The views of a scene show one set of named points, each view turned or mirrored, and shifted as a whole, with a little noise and some points left out.
In the rows, 128 means zero.

Scene 1
View 1
z_381: [115 111  72 181 129 108 204 108 104 156 164 128 104 117 124 131 129 118
  98 123 101  80 129 119 104 143 122 112 112 162 124 140 139 128 177  88
 127 134 130 138 165 139 121  79 129  89 104 155 148]
z_275: [123  90 117 188 118 105 161  94 113 135 119  70 140 134 110 144 169 148
 126 102 176  98 155 139 129 129 158 120  89 184 131 138 173 139 180  51
 173 117  78  60 167  79  97 115 123  78 167 141 195]
z_395: [ 99 134  98 170  98 124 178 124  90 150 146 139 129 100  73 139  85 117
  88 106 131  61 118 137  86 135 115  89 118 138 158 115 136 142 134 118
 114 141 150 110 147 139 138  86 117 133 130 157  94]
z_643: [124 129 131 139  80 125 170 145  85 165 115 108 134 109  70 145 102 104
 108 125 138  80 112 140 119 126 140  96 133 132 133 148 144 131 134 112
  98 122 127  63 133 125 131 107 109 128 112 151 111]
z_373: [112 106 123 184 105 115 152 102 106 133 117  86 149 124  86 146 141 147
 117  94 184  86 148 145 116 126 147 106  92 169 151 123 170 146 158  70
 163 124  95  58 159  86 110 114 118 102 177 144 161]
z_983: [131 104  93 159 121 109 212 122 103 161 135 100 108 122 123 131 142  98
 110 140 108  90 115 127 126 138 145 130 128 157 101 164 132 126 172  76
 110 115 107 102 155 131 111  96 127  82  87 156 160]
z_537: [119  98  81 181 133 110 219 104 110 144 138 103 113 119 124 124 141 106
 102 125 119  80 118 135 113 142 145 137 117 166 113 145 128 136 170  64
 128 119 106 112 167 125 108  91 132  80 110 161 161]
z_682: [115 117 100 171 108 111 173 117  99 157 144 116 123 119  99 143 127 127
 106 114 130  83 137 126 111 134 128  98 108 158 137 137 156 130 165  95
 132 133 124 101 155 122 123  94 120 104 126 147 144]
z_189: [106 123  58 174 128 115 228 119  99 159 170 151  96 103 116 123  99  96
  80 130  78  62 106 122  89 148 110 115 129 146 126 133 113 132 158 107
  99 139 153 162 158 166 133  67 131 105  81 168 113]
z_287: [121 115 102 166 108 110 176 118  98 160 142 111 119 121 103 142 130 123
 110 120 125  87 134 125 115 133 131 101 113 157 129 144 154 128 169  94
 127 129 121  99 152 123 122  95 119 100 117 146 147]
z_187: [125 126 124 160  89 107 133 125  92 174 146 109 128 129  93 161 136 146
 124 115 137  98 159 114 122 125 126  73 100 158 139 148 186 119 175 108
 138 137 120  78 145 110 127 103 110 107 131 129 154]
z_39: [134 107  88 177 123  87 156 106 106 183 179 111  96 145 148 155 176 154
 130 128  96 114 177  89 131 135 121  88  89 182 110 165 190 104 222  85
 153 139 112 125 164 118 114  86 122  63 102 125 205]
z_32: [ 98 127 104 193 103 111 131 100 100 147 160 127 137 119  84 155 121 165
 106  86 156  79 167 124  91 131 111  69  83 165 173 106 184 137 166 106
 164 152 134 105 159 108 130  92 115 117 173 137 137]
z_283: [125 127 102 164 100 100 142 122  93 183 171 126 110 130 111 159 137 148
 119 121 106  99 164  99 116 131 111  69 100 160 134 149 184 110 190 115
 136 145 133 115 149 127 130  87 115  98 111 128 158]
z_308: [111 139 117 151  83 122 160 137  84 167 139 132 130 107  68 149  91 119
 101 115 129  74 124 130 102 128 118  77 121 135 150 133 151 130 140 128
 105 137 146  91 135 134 139  95 110 134 118 148 101]
z_747: [112  86  79 218 145  92 165  68 125 133 164  93 119 141 143 143 183 171
 119  94 150  99 182 116 112 137 135 114  67 205 137 125 185 134 213  45
 198 136  91 117 188  89  97  93 133  57 169 138 217]
z_590: [110 121 101 171 106 118 180 119  98 150 140 120 127 112  90 138 111 119
 100 111 133  74 126 135 102 134 128 101 115 151 142 129 143 136 151  99
 125 132 130 101 153 127 126  93 120 113 128 154 125]
z_713: [107 141 137 162  72 118 108 126  84 163 141 121 148 118  58 167 107 158
 114  94 164  84 160 126 103 121 116  52  95 145 173 120 191 131 149 128
 144 146 137  68 138 105 138 103 101 138 164 129 118]
View 2
z_283: [105 141 163 128 162 158 170 128 109  87 107 111  99  95 126 144 130 117
 159 129 140 203  94 138 117 131 139 150 108 184 159 125 132  73 180 117
  85 134 113 129 113  79 127 102  79 136 103 165 113]
z_747: [ 57 112 158 103 168 155 146 117 116  68  82 170 175 110  80  96 148 105
 153 128 146 199 122 103 129  58  75 174 109 179 138 204  98  87 144 119
 102  81 134 111  82  28 117 125 102 163  98 203  66]
z_537: [ 81 172 130 119 158 135 160 156  87  75 113 135 105 119 133 147 142  83
 156 134 141 179 160 125 125 111  93 135 114 159 118 198 116  87 125 132
 106 118 151  89 119 130  99  98 104 181  92 190 103]
z_713: [118 120 126 125 130 129 159  82 116  99  78 138 108 118 112 160 137 143
 135 149 119 154  61 159 124 154 129 146 118 153 173  96 150 104 175 162
 100 129 116 144  67 110 180 104  99  85 131 156 136]
z_308: [126 161 123 139 137 124 171 119  92  96 108 117  70 119 145 177 137 121
 147 148 125 156 101 166 121 162 131 120 114 158 147 112 153  96 161 152
 102 142 138 120 106 153 150  90 101 111 114 153 151]
z_381: [102 170 145 139 165 142 172 148  87  77 124 123  90 112 139 144 141  95
 164 136 147 188 145 140 122 107 108 125 103 186 119 171 128  82 148 117
 101 118 156  96 133 108 106  96 101 157  87 172 119]
z_275: [ 51 123 127  86 142 136 135 119 116  77  69 165 161 118  88 130 140  99
 137 131 125 172 118 105 127 110  84 177 128 130 154 194 106  97 125 157
 106 109 112 116  59  96 129 117  98 170 119 207  75]
z_395: [132 164 117 151 141 116 172 114  85  91 113 129  72 128 146 169 145 121
 149 156 132 146 115 172 127 139 112 105 108 170 128 128 154 105 155 147
 109 123 166 109 113 147 151  91 115 106 107 151 156]
z_643: [108 169 113 120 131 121 162 133  94  95 101 116  72 120 145 187 132 107
 140 143 119 154 114 153 120 180 131 130 126 130 152 129 146  97 143 164
 103 154 121 117  97 180 140  89  94 139 120 166 138]
z_187: [ 97 133 145 113 146 147 158 117 114  89  89 123 110 104 117 153 130 119
 146 133 128 184  87 135 119 146 132 158 118 156 169 126 132  85 166 143
  92 137 103 134  87 101 142 105  83 134 119 172 111]
z_189: [129 194 140 164 170 134 187 157  69  80 147 109  54 118 167 159 145  96
 172 144 152 182 158 164 123 112 113  94  95 203  99 158 143  82 154 108
 104 122 185  85 163 132 103  84 108 146  75 155 148]
z_590: [107 160 123 133 145 126 164 126  91  87 106 133  91 122 134 160 142 109
 148 146 133 160 122 150 126 132 108 125 113 160 134 151 138  97 145 146
 107 123 148 108 107 136 136  96 106 133 106 167 132]
z_39: [ 77 138 181 112 177 176 166 147 114  76 108 115 123  86 111 122 129 101
 166 115 150 231 112 112 115 104 129 170 107 190 155 162 109  61 171  99
  81 126 103 122 117  46  97 111  71 175  92 184  80]
z_682: [ 99 152 133 126 150 135 163 128  98  84 102 130 101 115 127 152 139 108
 151 139 134 173 118 140 123 129 113 138 113 163 140 152 131  90 151 138
 102 124 135 112 103 117 130 100  98 141 106 173 118]
z_373: [ 74 124 116  99 133 124 141 103 112  84  70 164 144 126  96 142 144 112
 133 142 121 153 106 126 129 123  87 160 126 131 153 170 120 109 132 168
 111 109 125 121  58 113 151 113 107 138 125 191  99]
z_287: [ 96 157 136 122 151 138 163 137  98  84 104 125  99 113 131 155 137 103
 152 136 134 178 124 137 122 132 116 139 115 160 142 155 129  88 148 136
  99 129 130 113 108 122 122  98  94 152 105 175 115]
z_983: [ 82 180 135 115 157 140 163 167  89  78 116 116  90 110 144 161 134  79
 157 129 138 188 157 124 119 136 114 138 118 151 129 183 120  79 130 131
  98 139 130  95 125 145  93  92  89 190  96 186 105]
View 3
z_643: [161 190 113 115 118 159 107 143  73 125  98 138 139 123 108 132 106 168
  98 126 167 160 130 152 130 149 170 182 156  79 117 156 148 127 129  92
  95 122 138 142 112 146 150 113  82 140 114 185 113]
z_187: [110 134 146 112 121 150 102 137  85 169  65 141 149 125  95 119 109 143
 106 115 145 167 123 126  94 157 145 173 140 110  91 136 154 130 146 116
  75 146 146 134 128 129 175 132 107 169 127 168 135]
z_287: [123 138 124 112 119 143 118 136  78 130  79 137 149 136 102 102  98 158
  99 123 152 140 121 153 103 140 156 185 151 112 101 136 144 157 123 117
  70 134 142 122 135 140 172 125  85 160 121 144 106]
z_32: [ 99 108 173 124 115 129 117 139 106 166 112 112 147 132 111 115  96 112
 113 137 102 177 101 115  77 179 142 173 144 140  98 111 155 141 137  95
  83 137 169 132 120 118 178 129  88 137 123 139 126]
z_189: [137 154  88 119 141 158 115 130  58 101 113 148 102 169 131  98  65 168
  72 137 130  94  91 171 125 122 187 209 174 140 110 130 145 184  87 110
  92 126 152  76 145 169 193 129  21 144 108 117  72]
z_983: [132 145  95 104 118 147 127 131  63 100  61 148 156 142  95  84  96 183
  92 116 181 112 134 182 113 116 163 193 154 100 101 145 138 177 110 134
  56 131 127 114 149 153 168 121  82 174 122 135  85]
z_713: [121 149 168 123 118 148  97 145 102 182 109 121 138 117 109 144 108 121
 114 131 116 199 111 103  96 187 148 167 143 111 104 132 159 105 153  82
 102 136 163 150 102 119 165 128  99 135 121 185 147]
z_275: [100  91 160 108  87 106 152 136 105 127  60 106 215 117  75  76 118 144
 130 119 167 169 150 158  66 152 124 167 129 101  95 122 136 167 139 127
  32 133 133 160 139 112 147 113 134 165 136 128 108]
z_308: [148 180 123 121 129 162  98 141  77 144 114 138 118 134 121 137  95 151
  95 133 134 159 108 134 124 159 171 185 158 106 115 145 154 125 126  86
 107 128 155 126 112 145 168 123  65 133 112 176 118]
z_381: [114 123 112 113 128 143 123 130  71 117  85 141 136 154 112  88  81 158
  89 127 139 113 106 164 102 129 163 196 158 135  97 126 144 184 106 124
  69 135 147  94 149 150 188 130  59 162 120 115  86]
z_590: [134 148 126 118 117 141 121 138  82 123 109 126 142 137 111 109  93 151
  99 133 139 147 114 152 108 150 162 187 157 113 110 134 145 154 117  99
  84 124 150 125 125 141 165 120  70 138 116 144 100]
z_537: [124 123 109 109 110 128 143 131  75  92  79 130 167 144  97  74  92 170
  99 125 165 116 128 184 101 124 158 191 153 113 104 131 135 192 105 128
  52 126 134 115 150 146 166 117  77 159 122 112  76]
z_373: [116 114 163 116  90 111 143 141 109 132  92  99 196 116  89  97 115 134
 128 129 149 184 139 145  78 167 135 165 135 100 107 125 141 149 138 103
  56 124 145 163 122 114 142 111 120 141 128 145 114]
z_39: [ 69  84 136 103 132 147 109 123  75 167  19 161 153 143  85  81  97 152
  95 101 151 122 120 140  74 127 135 182 137 141  65 123 152 173 137 161
  44 166 140  97 166 133 208 150 108 213 134 123 121]
z_747: [ 59  40 172 109 100  98 153 128 107 141  54 109 202 137  81  55 100 123
 123 121 132 145 125 148  42 149 118 172 129 150  76  97 140 196 131 146
  22 147 148 123 162 111 182 130 118 180 139  86 101]
z_395: [147 167 124 125 124 149 112 141  82 127 138 125 118 142 128 126  84 144
  95 144 120 152  98 142 120 161 174 189 165 119 119 134 150 144 114  80
 106 119 161 120 113 148 168 120  47 117 109 152 102]
z_682: [120 135 130 115 118 140 118 135  82 134  87 132 147 136 105 104  96 149
 100 127 144 145 117 148 101 148 156 183 149 116 102 133 146 156 124 111
  73 133 146 123 133 137 171 125  82 154 122 142 107]
z_283: [ 94 121 139 112 136 159  93 131  79 176  58 155 128 140 103 113  95 141
  92 114 131 144 106 122  92 147 148 182 145 134  81 128 160 144 139 128
  77 156 153 106 142 135 200 146  91 182 125 151 131]
View 4
z_747: [118 190  65 148 157 178  87 182 151 143 121 165  70 173 142  81  81 131
 181 170 108 127 150 164 153 185 157 102 109 142 186 118  77 132  97  64
 139 166 130 145 207 107 110 132 102 119 134  40 152]
z_381: [116 136  52 110 105 119 135 192 139 176 124 164  89 148  87 125  83 142
 139 172 138 142 156 159 107 156 110 126 114 156 168 110  91  99 148 125
 156  90 142 135 152 127 109 129 116 124 140 107 134]
z_713: [ 88 137 123 157  81 100 119 154  81 137 164 161 117 197 107 180 162 142
 174 155  72 145 165  86 140 162 109 107  97 110 111 140 127 132 121 140
 110 147 134 151 168 127  91 122  90 160 169 122  81]
z_643: [ 81  86 107 132  67  80 156 177 110 167 138 165 109 147  85 167 123 150
 148 146 123 158 153 136 139 142  87 134  84 116 125 130 116 123 139 184
 100 110 158 131 155 122 117 156 109 161 137 151  86]
z_187: [ 85 144  91 160  95 131 122 181 125 156 139 153 106 171 103 159 118 145
 159 167  97 149 157 114 150 184  94 109  98 123 140 139 119 128 105 142
 113 137 133 143 172 131  96 139 100 160 145 117 110]
z_275: [ 95 141 102 157 132 148 110 173 140 141 121 170  78 158 140  96  95 136
 182 147 113 141 142 169 181 167 141 114  81 112 165 130  84 150  92 112
  95 177 150 134 213  97 127 162 105 143 120  72 123]
z_983: [ 97 110  60 122  98 121 149 202 158 183 109 163  88 124  87 121  67 147
 136 162 154 153 145 179 135 160  94 135  95 141 170 118  91 112 132 155
 125  98 155 125 165 122 125 162 119 141 116 121 131]
z_537: [111 117  64 111 112 118 140 191 149 173 113 171  78 133  99 103  71 142
 147 157 152 144 147 188 129 147 121 133  98 145 173 109  81 113 141 132
 134 107 157 126 170 112 129 152 119 125 121 101 132]
z_373: [ 96 128 119 148 115 120 116 160 111 135 136 173  87 171 134 117 123 137
 186 141 102 141 149 149 166 149 143 116  83 108 143 129  92 147 112 120
  97 170 152 139 201 100 122 150 102 142 136  87 101]
z_590: [105 114  90 119  91  95 139 174 110 160 138 169  97 159  94 143 114 143
 154 153 122 145 156 145 120 140 114 127 100 134 142 117 100 113 148 142
 130 110 150 137 157 119 113 134 109 135 146 120 104]
z_189: [124 116  45  81  85  86 154 194 126 189 129 166  95 142  63 142  86 146
 123 171 152 144 161 159  74 134 100 138 122 170 162  98  93  78 184 141
 176  49 148 132 121 135 110 120 120 117 150 132 126]
z_308: [ 94 106  99 125  67  80 147 170  94 163 150 163 114 166  80 178 136 147
 149 157 109 152 162 116 116 143  93 126 101 127 122 127 119 111 150 166
 124 100 146 141 143 130 102 131 104 151 157 146  87]
z_283: [ 95 163  60 151  97 142 120 191 135 167 136 148 107 171  90 161 104 146
 147 183 103 147 162 112 128 194  87 106 114 142 151 134 120 111 113 132
 138 114 123 146 158 143  85 126 102 152 150 117 126]
z_682: [103 130  83 128  98 112 131 178 120 160 134 164  95 162  99 140 109 142
 155 160 118 144 157 141 126 155 113 122 103 136 148 121 101 115 135 133
 131 116 143 139 163 123 109 134 107 138 145 112 113]
z_32: [110 157  99 140 107 117 108 159  94 138 156 165  99 194 116 147 139 136
 176 162  85 134 165 111 126 158 133 108 110 130 136 124 106 123 129 105
 136 142 133 152 170 121  95 111  96 135 167  92 105]
z_39: [ 99 187  36 160 124 182 108 209 173 173 114 144  91 160 101 130  67 143
 146 193 116 143 154 137 143 218  92 103 116 152 181 131 107 114  89 112
 141 122 117 143 175 142  89 136 106 146 132  90 158]
z_395: [111 107  96 106  75  69 145 165  86 158 153 171 105 168  84 163 135 143
 152 152 115 144 164 127  99 124 114 129 106 137 126 114 105 104 170 147
 141  93 151 141 139 123 108 120 107 132 163 133  89]
z_287: [ 98 126  78 132  97 116 134 184 131 166 128 162  95 153  95 139  99 144
 151 162 125 147 154 147 133 161 104 123 100 135 153 123 101 117 130 143
 126 115 145 135 164 123 111 143 110 142 137 116 117]
View 5
z_39: [112  98 109 178 143 166  97 154 115 102 165  78  96 157  96 151 106 167
  84 149 172 129 167  82 174 173 154 165 202 179 107 149 162 119 197 177
 123 107 197  66 141 192 162 104 188 166 142 155  85]
z_275: [ 82 107 164 167 144 109  85 125 111 136 166  93  64 187  95 132 119 132
 128 141  98 124 140  61 134 109 172 133 137 162  95 124 151 127 197 153
 118 115 178  67 125 141 145 123 129 141 129 122  86]
z_189: [143 148  83 134 130 202 131 189 133 125 136 151 143 101 138 185 137  99
 118 141 170 107 136 118 174 143  44 177 203 145 133 165 162 105 127 122
 129  64 152 100 134 131 128 127 202 132 117 162 135]
z_381: [122 132 105 148 133 179 112 172 125 120 146 128 116 128 122 168 124 120
 116 146 157 120 140  97 167 140  92 166 193 158 122 155 159 114 154 143
 125  81 168  83 134 145 138 123 185 138 126 149 116]
z_682: [116 115 122 150 140 153 110 150 120 136 147 110 114 147 108 150 135 121
 115 136 151 104 133 108 150 138 113 151 154 141 114 143 164 109 172 121
 126 103 164 101 132 145 131 118 158 148 118 147 111]
z_537: [113 138 123 153 135 154 117 162 127 125 162 129  95 141 126 171 132 112
 130 140 111 120 156  69 152 120 104 165 181 166 113 146 146 112 152 153
 123  74 163  74 125 128 145 134 181 126 125 146 107]
z_308: [134 109 111 138 146 155 130 147 123 154 136 111 146 137 112 150 158 108
 108 121 169  74 120 146 143 151  84 156 128 111 121 144 172  89 164  80
 133 110 145 142 135 144 114 115 152 158  99 164 128]
z_590: [119 122 121 143 139 154 116 153 123 143 142 123 121 139 115 154 142 108
 121 133 147  97 125 114 147 132  96 152 148 132 118 143 163 105 161 109
 127  98 154 110 130 134 122 123 154 143 111 147 120]
z_643: [134 109 123 146 154 132 146 137 127 158 156 105 133 148 117 157 173 105
 113 108 126  66 145 124 127 147  94 163 116 121 112 135 160  77 164  89
 135 103 138 141 129 135 124 124 159 154  95 172 115]
z_287: [117 117 123 153 142 151 114 150 121 135 151 109 111 148 110 155 136 122
 113 135 143 104 140 101 150 140 113 156 158 146 114 142 160 107 171 127
 125  99 163  98 131 148 135 119 163 146 118 150 109]
z_187: [115  91 126 161 151 139 108 133 113 139 152  80 114 164  92 134 136 141
  95 130 164  93 135 119 147 160 140 148 137 136 108 137 171 102 197 117
 128 125 170 112 138 171 134 105 147 170 116 154 102]
z_283: [122  95 106 161 145 167 106 151 114 123 146  85 124 148  95 143 124 149
  85 140 192 104 139 122 167 173 128 157 170 145 115 148 174 107 190 130
 128 117 178 102 143 182 138 101 168 172 125 160 104]
z_747: [ 73 112 150 168 129 148  53 148 105 111 149 102  60 176  89 129  80 149
 120 171 146 162 125  59 167 112 175 129 188 179 103 140 158 155 198 181
 109 112 203  33 133 159 148 114 137 140 152 103  88]
z_713: [112  84 136 145 148 135  98 125 109 160 128  86 131 165  84 116 142 127
 102 129 185  80  94 153 139 148 129 127 101 103 112 133 183 105 200  74
 130 144 161 138 137 160 107 101 109 175 104 143 118]
z_983: [126 129 115 160 145 151 137 158 130 125 172 115 105 139 126 176 145 120
 115 127 110 104 175  74 147 143 103 176 177 167 111 145 145  94 156 151
 127  76 159  88 127 139 151 129 197 137 120 165 102]
z_32: [ 98 102 134 142 134 155  73 143 107 143 120 107 114 158  88 122 114 127
 114 153 191 114  87 132 157 129 129 123 138 121 117 141 181 131 191 102
 121 131 174 102 136 155 112 104 115 158 122 122 119]
View 6
z_275: [ 89 142 141  85 156 110  89 153 125 117  87 135 140  52 112 108 147 103
  86 155 172 159 149 144 132 123 125 132  92 119 141 164 171 173  89 110
 104 131 134 105 113 145 137 166  61 141  69  62 160]
z_39: [119 174 149 133 137  94  89 144  91  49  77 103 169  20  45 111 172  85
 120 150 147 125 147 138 148 135 143 139 125 139 117 108 166 159 127 103
  89  51 109 140  96 119 142 183  92 135 102 121 151]
z_643: [117 165 139 121 128 124 121 130 106 155 102 142 138 113 127 114 126  99
 198 146 143 171 143 188 116 113 139 201 151 163 107 140 152 139  87 138
 169 142  90 173  96 145 146 110 100  97 108  84 158]
z_747: [111 163 122  95 156 110  83 158 135  66  76  92 147  39  76  95 166 112
  69 150 156 118 156 121 145 120 134 107  78  95 139 135 171 175 107  87
  53  90 134  90 122 134 156 198  69 144  56  82 162]
z_189: [145 200  90 140 143 140 143 124 114  90  65  72 143 111  84  79 163 106
 234 138 117 100 155 210 131 111 180 207 145 140 102  86 135 144  80 103
 111  92  56 173 117 136 208 129 112  76  99 112 171]
z_395: [152 191 105 131 117 140 126 131 135 142 104  98 125 149 120  99 123 125
 209 135 116 136 149 168 117  91 142 189 137 139  97 119 148 124 100 126
 137 132  87 163 111 144 169 120 113  83  86  95 162]
z_187: [128 172 152 128 114 105  92 142 110 117 109 129 147  82  93 124 130 103
 143 146 140 160 141 133 130 114 121 154 133 149 105 135 168 138 128 132
 134 104 117 151  91 132 124 149 100 122  98 103 147]
z_713: [155 182 143 131  88 119  91 142 137 156 137 128 126 140 122 129  99 127
 155 137 120 169 139 109 114  90 102 153 132 143  92 145 169 114 143 146
 148 134 126 153  93 138 112 136 113 108  84  98 143]
z_287: [121 171 130 121 136 120 110 137 111 112  87 115 146  83  98 104 146 101
 165 145 143 143 148 169 129 118 143 174 131 144 114 127 155 148  97 118
 124 108  98 151 103 138 156 141  95 110  96  95 160]
z_32: [154 188 120 123 105 125  93 148 149 121 116  97 128 124 105 112 120 134
 134 137 119 137 148 109 124  92 117 137 108 117 104 132 168 129 134 121
 104 119 124 129 110 137 138 159 105 111  65  96 151]
z_537: [101 163 114 106 166 126 123 137 111  98  62 106 147  66  96  85 167  95
 164 150 156 127 155 200 134 126 165 178 119 131 131 124 148 171  64  99
 105 111  86 138 119 144 187 145  78 109  89  79 172]
z_682: [126 174 127 121 132 121 110 138 119 113  92 111 142  92 100 104 141 107
 162 144 138 141 147 162 128 112 140 169 127 138 113 127 157 146 100 118
 122 112 100 147 107 139 157 144  96 109  90  93 159]
z_283: [140 186 145 142 112 104  96 138 103  87 100 108 154  73  69 116 144  99
 155 142 128 136 144 135 136 117 133 156 138 148 100 111 162 135 135 122
 118  77 105 159  91 125 136 158 109 116 104 122 148]
z_983: [ 97 161 131 115 161 117 123 131  92  99  64 121 156  54  92  95 168  83
 177 153 158 139 151 208 136 134 164 191 137 150 124 121 148 168  69 108
 126 103  81 157 107 139 174 136  84 110 107  89 167]
z_308: [146 184 128 136 108 128 118 130 120 145 110 119 135 133 116 114 119 114
 205 138 121 153 142 164 118  99 134 192 150 157  94 124 153 123 111 136
 154 127  92 175  98 140 149 118 115  90 101 102 154]
z_381: [128 184 110 127 146 126 121 135 113  85  71  87 147  80  81  89 164 102
 180 144 134 113 154 182 135 117 163 178 128 132 114 105 148 153  89 103
 101  91  81 149 115 135 185 148  98 101  92 102 166]
z_373: [109 153 134  90 138 120  93 151 139 142 102 131 131  93 128 110 126 117
 109 149 156 163 148 139 124 105 118 143  99 121 130 164 168 156  95 120
 118 147 132 115 112 149 135 151  74 127  66  62 158]

In a view up to two points have been moved. Name them for each view, in the order of its rows, or write -.
view 1: -
view 2: z_189
view 3: z_283
view 4: z_682, z_32
view 5: z_39, z_287
view 6: z_643, z_713
